Points on a hilly landscape, in no order, each with its height.
A ball rolls from a point to whichever of its 5 nearest points has the largest drop for the distance, and stops where none of them is lower. Distance is the straight distance between rows; heights are no part of it.
k748: [140 120 159 123 125 115 118 132 81 158 121 199 147 126 159 160 131 142 162 123 145 136]  h=300
k769: [123 91 143 120 155 98 81 138 130 120 133 160 95 105 129 154 113 121 105 104 142 158]  h=549
k229: [121 170 102 141 105 144 132 112 144 111 117 97 168 136 153 91 131 131 133 130 80 131]  h=372
k285: [133 126 154 81 129 136 137 105 85 138 119 133 124 161 105 144 122 136 131 149 159 125]  h=316
k641: [162 54 121 139 169 114 66 129 167 107 120 142 93 148 92 136 99 90 124 77 130 130]  h=41
k457: [127 119 156 147 103 146 116 144 84 146 125 159 153 125 163 140 143 136 172 109 117 126]  h=131
k525: [133 157 143 147 109 162 112 114 108 93 142 91 146 112 124 118 155 128 146 124 90 96]  h=80
k901: [143 105 159 148 141 121 80 111 149 97 151 105 73 139 111 174 106 116 114 111 142 110]  h=315
k361: [137 132 179 75 101 149 126 85 90 107 146 100 145 151 124 107 147 156 129 143 140 109]  h=426
k518: [122 123 143 113 130 117 156 144 104 180 91 199 152 135 144 151 111 114 184 124 156 143]  h=449
k526: [121 181 94 130 107 118 164 134 149 134 120 123 143 154 114 98 127 115 107 140 154 133]  h=259
k9: [115 93 121 160 118 134 116 154 147 106 123 142 157 104 176 118 142 105 140 103 78 141]  h=467
k162: [117 116 133 171 85 129 109 132 120 119 125 158 172 96 178 128 144 129 151 120 96 138]  h=271
k71: [126 104 136 152 129 120 104 144 104 134 135 165 150 94 164 151 149 112 162 111 112 141]  h=312
k802: [124 114 133 90 151 117 124 116 133 137 118 126 63 140 100 181 115 149 94 126 179 150]  h=346
k752: [121 127 108 160 130 137 133 139 152 101 120 129 143 101 166 124 154 126 128 116 76 139]  h=366
k474: [112 145 98 153 107 132 142 125 139 102 128 142 151 118 160 117 144 117 134 134 99 132]  h=264
k373: [114 113 91 143 128 116 137 164 160 131 116 132 123 121 131 133 128 128 112 118 112 154]  h=504
k974: [128 141 162 107 131 129 105 120 86 124 120 134 117 145 127 146 137 140 123 128 127 116]  h=70
k620: [115 165 120 152 111 159 135 113 139 92 140 84 167 136 144 80 169 120 127 137 89 110]  h=297
k592: [137 78 81 147 141 102 136 144 170 124 144 121 91 121 91 119 103 126 101 112 153 139]  h=531
k891: [115 110 119 141 135 113 100 134 143 102 148 129 121 91 134 137 128 120 123 114 107 117]  h=526
k445: [127 131 154 128 114 136 103 128 111 114 137 115 107 111 110 162 140 134 109 121 123 106]  h=320
k571: [125 137 158 117 111 128 133 119 101 145 124 123 123 141 114 130 141 137 145 146 138 120]  h=204
k758: [118 155 123 112 130 133 130 129 122 133 131 100 88 122 83 143 133 136 125 142 135 113]  h=307
k89: [124 114 195 118 120 167 141 119 55 151 119 140 158 139 163 109 127 133 190 140 125 104]  h=281
k761: [113 152 109 153 115 143 128 128 134 108 121 120 159 117 159 98 167 131 114 125 67 129]  h=385
k574: [141 91 116 132 155 106 75 152 149 126 135 136 95 114 103 153 89 112 120 92 113 134]  h=82
k409: [146 116 90 153 136 133 155 132 193 99 145 88 86 133 87 123 122 115 110 127 129 118]  h=401
k223: [127 136 107 167 128 115 126 118 162 98 153 76 105 117 105 123 132 134 104 123 101 95]  h=468
k881: [133 119 134 107 152 114 126 137 119 129 93 159 99 132 124 177 123 133 123 129 172 155]  h=547
k764: [125 138 134 149 95 148 100 142 95 126 128 140 148 114 157 149 161 132 147 126 97 121]  h=215
k585: [131 159 149 131 98 165 133 114 100 116 140 99 151 130 128 108 145 139 148 141 116 81]  h=189
k529: [140 116 131 132 125 126 149 159 120 167 110 161 150 104 136 147 121 118 145 136 141 157]  h=421
k696: [144 74 141 137 176 105 41 100 148 110 123 118 75 134 106 160 97 119 120 79 124 117]  h=225
k211: [146 84 160 140 147 119 60 93 139 91 142 120 93 123 102 173 114 122 111 76 121 101]  h=228
k244: [142 72 149 133 163 113 69 127 136 107 127 148 88 123 124 176 96 133 111 101 150 131]  h=489
k129: [129 115 149 139 124 124 93 142 104 105 142 130 123 95 135 152 143 139 117 102 98 106]  h=448
k744: [139 112 173 88 174 116 138 111 109 110 118 156 85 174 120 179 134 134 107 172 184 116]  h=301
k22: [115 144 162 114 71 150 123 97 69 133 150 115 162 140 145 94 122 121 150 141 111 115]  h=330
k84: [118 139 130 137 107 128 122 130 104 140 141 126 158 115 149 120 144 123 135 131 125 117]  h=324
k850: [124 166 136 109 121 116 140 88 129 134 150 77 89 143 80 140 124 137 117 147 138 115]  h=325
k442: [143 122 131 105 140 118 165 136 105 164 107 185 139 135 147 151 123 127 141 148 159 169]  h=592
k330: [143 164 116 127 122 122 127 104 146 120 141 67 94 130 83 145 123 123 116 147 130 100]  h=304
k688: [113 153 144 134 93 143 135 109 85 137 128 125 165 130 149 103 153 123 166 140 112 119]  h=313
k813: [138 160 116 87 127 122 139 103 131 145 124 114 112 158 101 130 128 127 128 160 159 137]  h=483
k284: [126 137 159 143 119 138 95 120 105 104 146 118 140 101 128 151 144 130 132 125 97 108]  h=431
k623: [140 123 149 118 127 127 128 156 95 140 97 170 129 112 151 172 124 136 143 125 144 143]  h=349
k630: [108 154 116 144 102 141 125 143 100 127 129 118 158 131 162 100 147 124 142 130 99 121]  h=257
k735: [134 98 146 122 143 112 80 146 136 109 139 142 111 98 129 154 118 114 122 119 117 135]  h=460
k338: [128 153 110 116 118 129 153 129 139 149 133 116 146 155 139 99 108 120 140 153 142 132]  h=102
k83: [129 137 157 85 163 127 143 86 110 102 132 94 96 183 97 151 133 131 114 166 161 117]  h=75
k443: [167 116 137 130 114 136 119 109 167 84 149 79 80 126 81 163 120 120 112 120 102 89]  h=298
k622: [125 119 120 98 151 111 133 147 141 138 103 138 93 131 99 157 111 146 121 138 163 148]  h=488
k521: [148 127 135 124 134 125 133 118 162 111 142 81 68 125 76 165 126 137 123 125 134 107]  h=249
k957: [125 68 79 126 168 109 122 168 166 140 129 152 90 122 100 119 92 124 92 113 147 163]  h=505
k821: [118 86 133 121 157 99 103 140 132 134 120 158 90 121 116 180 118 148 119 121 149 152]  h=450
k545: [137 132 150 134 123 134 163 145 77 177 117 175 167 144 167 113 121 114 181 115 138 133]  h=303
k94: [122 159 144 122 92 140 150 105 114 105 139 88 151 144 116 92 130 124 135 124 123 112]  h=272
k820: [135 148 124 132 124 118 120 122 132 126 145 86 89 121 90 148 131 141 109 135 132 99]  h=258
k178: [119 129 111 163 130 130 136 123 162 86 128 108 140 116 134 98 152 123 108 134 78 139]  h=457
k10: [131 154 153 120 134 130 110 94 153 119 145 92 79 161 68 168 108 135 111 136 129 99]  h=282
k155: [108 158 126 93 87 159 155 101 116 140 128 113 166 154 145 54 124 110 142 130 134 109]  h=235
k732: [148 81 89 155 148 120 129 138 189 111 146 110 89 110 84 137 96 126 115 116 132 128]  h=486
k381: [115 116 121 140 125 154 121 153 161 113 110 151 151 106 183 103 139 121 110 111 73 170]  h=455
k93: [112 139 107 141 116 129 122 125 134 126 110 114 143 132 152 87 153 129 135 135 101 120]  h=318
k773: [132 159 92 108 135 113 146 120 164 148 127 103 86 144 89 110 118 131 106 155 170 133]  h=416
k394: [123 162 97 135 120 151 161 99 155 134 103 95 154 153 145 84 142 122 110 133 114 143]  h=236
k217: [121 150 109 151 96 148 136 107 163 113 108 128 153 112 172 86 150 133 117 123 73 140]  h=429
k463: [152 75 94 149 159 124 100 149 172 85 135 123 104 115 102 129 113 107 112 108 113 128]  h=612
k805: [123 98 160 119 149 117 70 138 120 108 121 149 99 99 136 171 113 121 125 98 131 136]  h=528
k648: [131 122 93 117 149 108 138 133 159 130 125 122 80 113 85 146 119 115 112 117 150 129]  h=529
k210: [154 78 80 152 142 125 117 137 173 108 143 111 96 120 104 128 101 107 117 112 131 144]  h=568
k300: [123 134 135 155 107 135 133 132 130 124 120 146 164 126 170 103 146 126 138 116 92 131]  h=154
k646: [131 134 163 87 144 117 118 98 99 120 120 114 98 145 101 158 139 143 119 147 146 118]  h=203
k119: [136 107 150 156 125 132 73 143 134 101 132 143 147 80 157 136 147 116 146 119 118 119]  h=434
k352: [147 136 137 146 112 137 123 83 133 91 161 83 78 139 97 171 127 131 102 128 102 96]  h=326
k523: [137 148 109 140 125 136 152 124 178 120 140 79 101 122 109 123 135 140 96 143 130 114]  h=424
k705: [122 155 114 141 113 128 118 119 140 96 142 87 136 103 123 122 155 109 128 139 90 100]  h=209
k835: [123 123 145 110 153 119 103 138 105 120 121 147 112 121 102 177 127 147 120 138 150 138]  h=427
k723: [112 139 151 103 85 164 173 87 107 141 127 118 184 148 173 83 102 136 159 117 151 104]  h=274
k14: [119 71 105 117 150 101 106 144 164 127 143 142 96 123 106 160 99 115 106 103 145 135]  h=334
k81: [131 118 144 109 149 117 126 123 111 128 126 121 96 129 118 161 138 136 112 138 159 135]  h=295
k898: [147 129 165 158 138 125 90 108 127 77 156 86 93 112 107 155 123 139 130 98 103 70]  h=550
k216: [125 159 146 102 113 130 137 116 106 140 114 129 124 141 126 135 122 130 117 154 137 121]  h=218
k60: [125 143 147 65 79 141 181 89 123 132 126 127 179 138 172 78 94 138 140 134 159 113]  h=310
k420: [112 146 144 122 89 159 130 113 105 113 142 114 182 141 167 69 118 135 152 131 115 106]  h=276
k183: [132 131 178 69 123 138 130 106 76 123 122 116 144 169 135 140 136 156 140 147 145 127]  h=280
k27: [121 131 116 160 109 133 111 141 130 111 119 123 166 106 166 123 161 136 128 125 79 115]  h=302
k988: [117 130 107 134 116 113 162 138 140 166 108 166 153 142 136 130 115 115 128 146 167 156]  h=679
k741: [103 144 158 113 100 157 140 100 81 151 129 125 185 141 170 86 115 119 182 135 147 116]  h=314
k516: [127 129 148 131 140 130 98 145 121 111 134 152 110 121 100 161 126 133 116 137 142 137]  h=516
k979: [127 117 120 149 131 118 142 142 112 143 125 181 154 119 145 135 127 115 147 141 120 163]  h=294
k635: [149 137 170 115 137 147 128 89 108 103 134 85 81 153 102 166 140 143 95 135 134 81]  h=268
k59: [140 136 134 153 124 125 109 125 155 107 155 103 92 121 116 167 137 126 124 124 113 87]  h=275
k533: [112 171 100 118 124 127 158 133 133 150 124 111 151 150 144 82 155 123 142 149 114 131]  h=197
k169: [151 170 108 149 116 138 147 113 160 105 153 92 144 119 126 96 162 127 128 131 93 115]  h=292
k754: [120 144 94 113 137 120 136 137 107 175 92 148 126 137 135 128 120 128 133 139 150 147]  h=587
k452: [122 160 120 108 113 124 158 126 122 161 117 151 134 140 138 115 118 124 151 160 151 140]  h=342
k292: [106 142 154 111 129 149 194 111 114 156 105 147 190 167 169 80 93 111 162 110 145 134]  h=603
k456: [121 126 121 153 132 123 132 143 144 118 150 110 107 89 104 143 139 115 122 128 118 113]  h=386
k657: [107 95 118 115 151 116 104 168 151 134 116 170 104 117 118 144 109 120 119 112 138 156]  h=477
k670: [125 102 130 140 136 119 79 147 127 122 142 153 135 95 144 136 119 120 130 97 114 117]  h=441
k483: [122 185 105 115 114 132 138 112 135 137 138 107 157 153 119 88 126 128 130 139 153 121]  h=192
k561: [126 158 162 104 114 134 119 104 98 110 133 78 111 158 86 143 123 135 116 144 131 103]  h=321
k198: [149 100 110 156 131 124 137 121 193 90 155 76 80 132 83 130 121 137 117 120 112 80]  h=458
k982: [152 101 112 150 156 113 98 126 172 95 147 93 88 122 92 134 106 140 107 101 118 93]  h=533
k601: [133 149 77 135 129 123 160 146 168 150 138 131 117 121 123 113 125 132 105 149 142 140]  h=465
k967: [145 135 144 152 105 144 96 142 98 98 138 125 154 111 141 146 147 127 148 105 90 98]  h=361
k607: [138 121 165 123 113 171 130 121 58 152 134 142 164 125 162 123 127 142 162 142 98 116]  h=232
k584: [127 165 97 95 121 111 162 136 133 160 99 133 138 139 118 97 127 127 120 154 172 158]  h=543
k271: [118 109 117 153 128 121 143 148 124 143 110 162 189 113 201 129 144 133 140 112 105 157]  h=389
k355: [114 151 138 149 106 157 105 125 70 129 140 117 168 123 157 138 146 143 153 130 102 106]  h=87
k139: [114 162 109 126 109 137 136 127 119 124 148 105 134 124 148 122 129 117 153 131 120 111]  h=311
k776: [128 82 153 128 168 110 58 91 132 118 146 127 88 124 114 178 118 149 102 116 146 133]  h=379
k348: [109 117 116 145 122 136 114 134 153 99 108 136 162 104 177 103 150 126 122 115 73 161]  h=432
k579: [143 98 84 155 138 132 151 129 191 114 139 91 97 131 73 121 123 130 110 125 118 116]  h=352
k426: [122 100 146 131 159 113 76 115 129 119 141 125 112 102 100 155 109 120 109 109 138 119]  h=408
k315: [125 159 91 112 115 102 170 122 130 140 122 109 126 133 91 117 114 138 114 148 159 121]  h=343
k939: [120 115 113 159 129 112 134 152 148 131 119 157 147 111 154 122 134 120 129 123 91 158]  h=400
k872: [135 128 114 115 128 115 162 157 131 171 98 181 135 122 132 126 118 118 151 150 153 157]  h=551
k51: [141 140 137 106 134 126 130 132 105 139 105 159 130 129 130 136 134 111 142 153 135 135]  h=73
k204: [141 92 150 127 152 128 72 107 143 99 142 111 86 139 100 177 115 139 103 103 133 125]  h=308
k963: [125 56 93 146 157 123 95 149 172 108 130 133 114 116 123 110 106 95 120 118 113 143]  h=669
k310: [125 139 165 100 113 165 133 124 69 148 122 126 164 152 136 99 121 131 167 142 147 139]  h=288
k640: [129 135 123 153 115 134 154 124 155 114 98 136 152 115 169 102 143 123 106 110 79 153]  h=472
k327: [135 102 172 124 130 129 147 134 60 163 107 187 186 135 167 125 117 121 184 118 142 129]  h=223
k199: [141 147 108 103 144 118 153 113 141 127 134 97 92 139 72 138 106 147 112 137 157 128]  h=466
k494: [138 125 150 99 121 143 139 114 74 148 121 141 161 147 130 121 133 138 169 150 149 136]  h=252
k772: [118 110 112 129 148 116 177 140 131 186 99 186 173 145 152 118 125 127 137 132 156 154]  h=734
k884: [141 131 101 133 120 124 155 110 182 125 157 86 81 129 66 139 106 138 120 131 140 114]  h=322
k63: [122 94 159 136 160 125 93 111 129 108 147 118 84 138 111 195 131 137 111 89 161 115]  h=377
k347: [129 141 174 107 127 130 120 84 122 102 144 77 74 167 79 159 131 145 117 141 138 95]  h=250
k269: [135 120 130 93 152 105 146 144 138 158 115 145 95 125 102 155 102 156 110 130 185 153]  h=440
k720: [119 148 103 129 132 119 180 132 147 166 107 143 163 165 162 98 119 90 135 126 152 152]  h=553
k760: [118 143 114 119 127 113 121 135 130 130 136 121 132 126 125 124 126 129 121 150 130 120]  h=329
k293: [147 136 119 98 136 107 136 129 139 157 123 98 73 132 80 153 106 145 106 143 178 133]  h=502
k874: [134 115 151 179 114 133 87 147 106 105 137 152 157 91 170 138 147 118 149 113 92 122]  h=371
k173: [136 161 148 76 128 141 143 79 87 125 140 97 116 165 93 110 121 144 115 146 163 102]  h=289
k627: [119 154 157 84 92 145 147 107 91 127 147 103 148 158 103 90 130 142 142 156 141 126]  h=375
k565: [130 159 176 118 87 146 111 116 77 111 145 106 150 133 154 116 161 141 149 137 101 96]  h=279
k729: [125 171 112 136 107 147 177 109 151 159 106 118 177 147 157 65 113 135 129 128 122 152]  h=319
k945: [137 135 95 102 146 105 158 143 123 158 133 150 96 135 100 153 109 143 122 140 173 167]  h=520
k29: [128 132 88 133 136 113 145 150 127 151 130 136 124 122 142 126 123 112 135 122 145 159]  h=639
k207: [120 84 113 135 148 111 111 164 158 129 129 167 138 102 139 115 131 105 110 123 112 165]  h=459
k920: [123 96 96 149 146 129 136 151 160 129 128 136 130 100 119 108 130 129 107 122 101 145]  h=509
k550: [123 102 107 131 135 112 154 173 151 144 127 170 138 107 121 139 121 131 129 132 149 152]  h=582
k400: [125 108 127 139 152 122 118 116 149 106 120 115 66 124 76 168 98 133 108 113 128 133]  h=42
k239: [126 109 98 140 144 107 138 156 170 126 138 120 100 118 121 132 123 130 126 122 140 143]  h=494
k815: [105 144 94 146 124 120 143 146 144 135 122 141 148 115 144 124 151 123 123 130 92 130]  h=347
k587: [114 168 99 115 130 138 155 120 169 123 124 103 127 152 126 91 122 120 116 143 135 120]  h=193
k102: [109 133 121 143 136 146 174 130 132 176 96 168 185 137 178 90 116 107 136 136 144 161]  h=527
k331: [155 91 159 128 149 117 39 109 123 96 145 140 109 105 118 155 111 120 110 87 107 124]  h=59
k795: [129 134 128 119 140 115 132 128 125 139 121 146 117 124 116 153 115 131 124 151 152 144]  h=337
k180: [136 121 156 94 160 114 116 107 121 123 126 129 78 140 109 168 133 147 111 126 160 126]  h=270
k241: [112 158 119 171 118 153 129 126 115 109 127 102 172 129 145 102 160 127 133 139 108 108]  h=309
k895: [142 76 82 158 136 126 126 135 210 103 147 98 87 140 87 99 97 112 125 108 112 131]  h=388
k599: [126 176 103 89 120 126 162 118 124 149 137 115 111 152 109 111 107 116 125 156 176 129]  h=423
k430: [166 65 95 144 169 110 105 156 163 120 144 142 81 123 96 128 84 100 116 101 129 153]  h=583
k595: [139 129 159 74 102 131 166 110 83 152 134 135 149 146 137 88 106 131 143 142 164 132]  h=564
k766: [136 103 171 126 169 131 118 107 123 105 135 123 92 166 108 191 139 137 107 155 166 116]  h=133
k485: [112 103 97 133 147 102 125 178 140 134 127 142 126 120 130 114 127 126 109 133 119 145]  h=552
k739: [128 141 128 94 122 136 153 133 85 146 121 137 152 130 119 115 131 116 149 151 162 148]  h=328
k272: [140 109 105 184 140 136 138 120 201 89 156 69 112 110 88 135 140 127 120 125 95 101]  h=518
k912: [119 144 97 150 129 139 164 141 151 144 118 122 139 128 153 114 148 127 97 125 129 149]  h=462
k353: [127 149 178 91 96 156 122 109 94 125 144 100 127 152 118 102 136 130 133 132 131 96]  h=351
k21: [136 175 154 104 109 140 121 122 93 114 143 114 114 145 130 113 143 127 134 134 123 96]  h=278
k691: [133 116 165 75 143 111 139 128 88 145 103 155 131 140 136 152 129 140 134 147 168 137]  h=359
k567: [138 117 143 158 139 127 84 137 125 110 152 99 103 107 123 146 125 131 105 96 110 91]  h=433
k886: [128 129 125 157 112 135 108 137 111 96 143 119 136 91 145 129 147 130 134 133 94 99]  h=362
k235: [128 71 79 143 153 97 133 178 168 143 127 166 120 121 125 121 104 118 104 118 141 163]  h=586
k864: [103 114 100 153 135 113 153 159 164 171 115 187 151 109 171 115 127 108 113 124 115 172]  h=404
k12: [112 164 124 98 92 145 173 116 117 132 130 121 165 155 139 86 106 116 156 126 166 124]  h=266
k329: [133 130 153 139 119 126 140 137 87 153 121 171 148 116 145 131 140 133 144 135 134 138]  h=214
k931: [127 164 147 148 79 177 125 121 94 94 148 95 170 156 159 78 152 153 156 125 93 115]  h=323
k453: [143 146 152 116 111 152 111 131 76 124 135 120 130 133 124 127 139 124 155 134 116 113]  h=205
k517: [132 115 102 159 146 109 126 155 176 106 135 137 143 89 148 121 126 120 114 117 98 131]  h=607
k580: [116 136 135 145 118 153 140 141 104 153 118 156 177 140 154 137 134 131 155 130 107 129]  h=208
k413: [134 114 153 106 163 108 118 128 99 138 115 161 84 135 121 181 122 139 116 133 175 142]  h=425
k996: [150 144 139 115 126 127 126 115 115 120 132 125 105 116 93 160 120 123 126 134 130 121]  h=293
k158: [133 119 144 143 133 120 108 115 146 116 127 91 71 116 90 170 122 139 103 118 121 105]  h=182
k911: [122 91 146 123 172 110 91 133 136 114 120 158 107 129 110 193 105 144 108 124 174 148]  h=565
k892: [117 103 142 140 145 111 91 125 136 118 133 131 83 128 99 171 109 131 107 114 147 132]  h=244
k26: [130 140 149 99 118 144 109 111 111 130 138 107 93 137 107 150 132 138 109 117 150 115]  h=207
k304: [123 142 151 71 104 142 147 112 96 136 135 104 149 149 106 108 113 137 130 139 171 104]  h=461
k736: [128 107 150 121 130 141 116 145 77 153 116 183 148 121 162 148 127 141 144 120 141 143]  h=273
k488: [142 129 166 122 117 158 120 119 64 132 118 152 169 142 137 124 131 127 174 135 140 122]  h=226
k810: [129 126 149 72 137 128 147 127 97 139 112 143 110 153 111 143 134 143 125 153 182 152]  h=414
k100: [130 162 145 153 92 159 103 122 103 112 156 103 167 127 155 118 180 113 154 124 87 93]  h=242
k842: [121 143 96 140 122 128 160 126 159 132 89 137 166 127 152 83 140 140 129 132 89 151]  h=525
k396: [114 155 98 129 131 126 151 130 164 158 105 126 150 139 126 108 139 134 133 124 139 145]  h=369
k576: [141 87 105 142 153 118 98 138 154 107 145 134 98 91 119 123 125 109 115 112 95 111]  h=570
k380: [143 151 174 94 148 126 138 92 125 109 150 97 75 171 83 169 133 132 108 158 161 89]  h=190
k23: [107 102 118 142 133 112 138 162 133 152 124 187 171 104 165 119 146 127 136 132 107 162]  h=354
k407: [118 128 144 155 121 122 174 127 120 176 95 179 170 132 178 118 132 136 137 127 118 137]  h=452
k263: [122 131 81 147 138 131 163 123 195 116 140 82 115 115 115 111 121 132 91 136 109 129]  h=464
k548: [118 148 133 100 110 143 119 131 101 123 134 115 132 121 129 122 129 133 154 145 128 108]  h=262
k693: [123 122 112 144 139 102 130 146 124 149 122 153 105 101 122 150 131 121 123 129 132 143]  h=511
k110: [124 140 157 160 92 153 86 125 81 104 146 105 159 131 175 139 149 133 157 120 87 99]  h=234
k598: [135 85 107 147 148 107 99 155 159 137 127 143 78 127 92 158 109 141 106 91 145 151]  h=336
k140: [131 165 111 142 140 150 161 120 178 90 111 88 146 113 121 87 162 141 104 123 81 130]  h=356
k332: [134 150 156 119 109 158 100 122 60 137 118 128 158 134 142 103 151 140 171 131 111 99]  h=283
k844: [124 150 109 141 123 132 129 127 146 114 153 134 130 120 150 115 154 128 129 129 117 123]  h=348
k685: [116 112 162 117 167 128 89 131 120 111 128 139 96 127 119 195 133 130 130 120 167 117]  h=484
k97: [134 126 157 128 124 125 101 135 79 118 123 169 122 107 141 143 127 130 145 117 135 142]  h=317
k45: [105 153 135 137 96 142 160 118 123 152 108 127 176 137 164 89 133 135 144 126 118 143]  h=269
k6: [126 102 134 140 139 106 99 159 120 116 131 160 138 104 138 154 132 115 124 121 110 137]  h=376
k968: [124 130 127 124 117 134 148 148 107 171 116 172 144 117 162 129 135 127 149 139 125 149]  h=305
k998: [142 125 115 101 146 114 133 142 131 164 114 154 94 124 103 169 111 144 113 141 167 143]  h=530
k439: [141 116 167 141 126 138 91 141 90 130 125 168 143 111 182 135 140 128 152 107 109 133]  h=219
k639: [117 89 106 145 159 117 122 169 157 137 113 150 147 108 156 106 129 114 111 103 92 158]  h=436
k862: [132 139 94 135 131 114 144 134 160 124 132 115 117 127 107 121 130 120 121 136 124 120]  h=384
k830: [132 141 152 125 115 144 97 119 93 107 162 97 122 126 124 135 142 140 123 129 107 100]  h=350
k827: [116 157 109 129 94 152 149 108 127 134 138 107 178 150 144 69 107 112 135 141 132 137]  h=198
k266: [146 166 158 114 111 145 117 117 114 104 164 92 117 145 101 137 134 142 111 123 123 81]  h=355
k849: [131 158 87 128 122 114 163 141 155 146 123 90 107 136 92 136 131 137 100 151 152 137]  h=398
k701: [117 125 98 119 116 101 164 154 143 162 115 160 107 128 120 126 110 135 102 142 176 143]  h=635
k727: [118 112 180 80 112 164 130 84 62 130 134 127 180 135 151 90 131 142 157 132 149 121]  h=358
k152: [125 94 161 131 147 110 45 151 104 110 132 144 134 77 144 147 131 117 127 93 125 141]  h=581
k679: [112 87 113 147 140 116 101 173 156 104 127 161 149 110 160 92 140 117 117 108 93 145]  h=456
k410: [123 142 109 107 136 101 160 126 134 151 136 129 105 133 96 137 112 134 118 143 162 137]  h=430
k791: [143 115 119 106 141 101 128 163 126 140 106 162 121 103 124 163 134 134 126 138 146 148]  h=640
k942: [124 137 113 151 121 125 130 139 174 119 104 130 148 114 155 104 151 127 98 124 78 153]  h=447
k184: [130 166 112 150 113 138 141 115 137 115 99 89 169 125 151 75 160 134 128 125 73 121]  h=357
k924: [140 160 114 95 125 118 147 99 144 145 132 93 98 151 74 105 110 116 112 160 182 132]  h=469
k32: [136 113 78 135 132 103 139 120 171 126 144 94 79 113 97 124 114 128 103 121 131 123]  h=407
k784: [124 155 110 140 108 127 139 129 138 109 132 106 144 135 141 93 157 121 123 145 104 131]  h=335
k247: [102 149 109 113 118 138 171 116 146 168 95 144 182 165 161 80 108 124 140 137 141 143]  h=134
k524: [111 140 110 143 139 127 139 133 172 115 113 121 138 120 144 89 152 133 107 126 99 135]  h=387
k995: [131 137 140 119 108 150 128 116 88 141 131 137 163 154 146 113 136 127 161 130 127 126]  h=277
k451: [109 153 139 117 102 128 161 117 88 146 112 139 174 156 147 86 116 111 153 147 148 135]  h=353
k237: [145 139 81 141 143 125 163 127 200 138 128 73 88 130 80 117 117 129 106 131 147 118]  h=394
k397: [144 121 182 89 122 130 125 110 71 150 118 157 143 143 148 125 131 137 153 145 131 130]  h=143
k116: [129 176 107 151 102 153 122 130 127 126 152 90 153 138 137 93 161 129 139 129 95 89]  h=248
k560: [123 135 101 149 125 120 130 128 148 134 125 127 122 106 114 116 144 129 120 140 130 138]  h=417
k817: [144 119 169 125 131 143 121 116 64 147 113 170 160 136 165 132 133 136 177 129 123 122]  h=185
k308: [127 132 129 143 151 131 192 129 133 194 95 189 192 157 181 109 123 122 138 118 140 147]  h=598
k128: [124 170 94 134 120 137 146 136 137 116 139 84 115 135 97 115 142 132 137 139 102 109]  h=420
k839: [127 108 167 104 132 117 162 127 88 176 106 183 167 148 163 120 121 128 188 147 148 134]  h=306
k495: [127 124 147 131 132 114 101 140 122 119 123 137 102 97 111 159 136 128 126 119 131 127]  h=428
k553: [127 84 112 120 183 101 131 153 146 157 112 162 83 117 102 161 96 114 126 112 160 166]  h=593
k344: [141 161 122 141 98 149 126 130 97 103 157 96 131 118 106 124 149 123 149 129 98 93]  h=170
k958: [122 135 131 141 119 130 168 127 110 167 114 161 180 157 184 84 121 134 156 131 130 133]  h=333
k90: [128 96 77 163 157 110 135 130 191 112 157 105 99 121 107 112 120 114 105 124 104 135]  h=47
k787: [127 158 123 95 117 132 139 114 121 128 147 89 126 132 87 127 121 111 135 142 143 97]  h=383
k52: [116 159 109 115 119 134 169 120 150 152 115 131 154 170 159 82 119 129 130 146 130 147]  h=267
k421: [130 96 85 128 144 100 142 155 165 148 127 133 89 126 87 156 106 131 102 129 169 163]  h=672
k631: [108 115 97 145 135 102 133 152 157 143 118 150 140 117 142 117 145 129 104 143 141 169]  h=638
k747: [105 148 125 129 112 129 172 118 135 171 110 152 176 142 165 86 129 139 147 124 110 150]  h=93
k807: [138 138 146 143 102 142 97 127 65 110 120 144 155 106 173 132 145 123 149 113 103 110]  h=265
k668: [120 112 108 138 138 133 100 141 128 120 134 124 123 97 126 138 139 120 109 120 106 124]  h=492
k238: [111 118 118 144 123 134 165 138 165 126 89 152 154 100 167 90 140 134 113 104 79 163]  h=476
k515: [126 88 120 147 142 116 88 119 156 113 131 121 97 109 111 147 116 121 114 96 125 110]  h=378
k970: [139 68 134 143 172 97 59 150 130 122 137 150 110 126 120 146 90 114 109 94 113 135]  h=251

Where does a ball stop that starts at each point below?
k679 | k300
k741 | k338
k22 | k338
k963 | k300
k891 | k400
k639 | k300
k238 | k300
k237 | k400
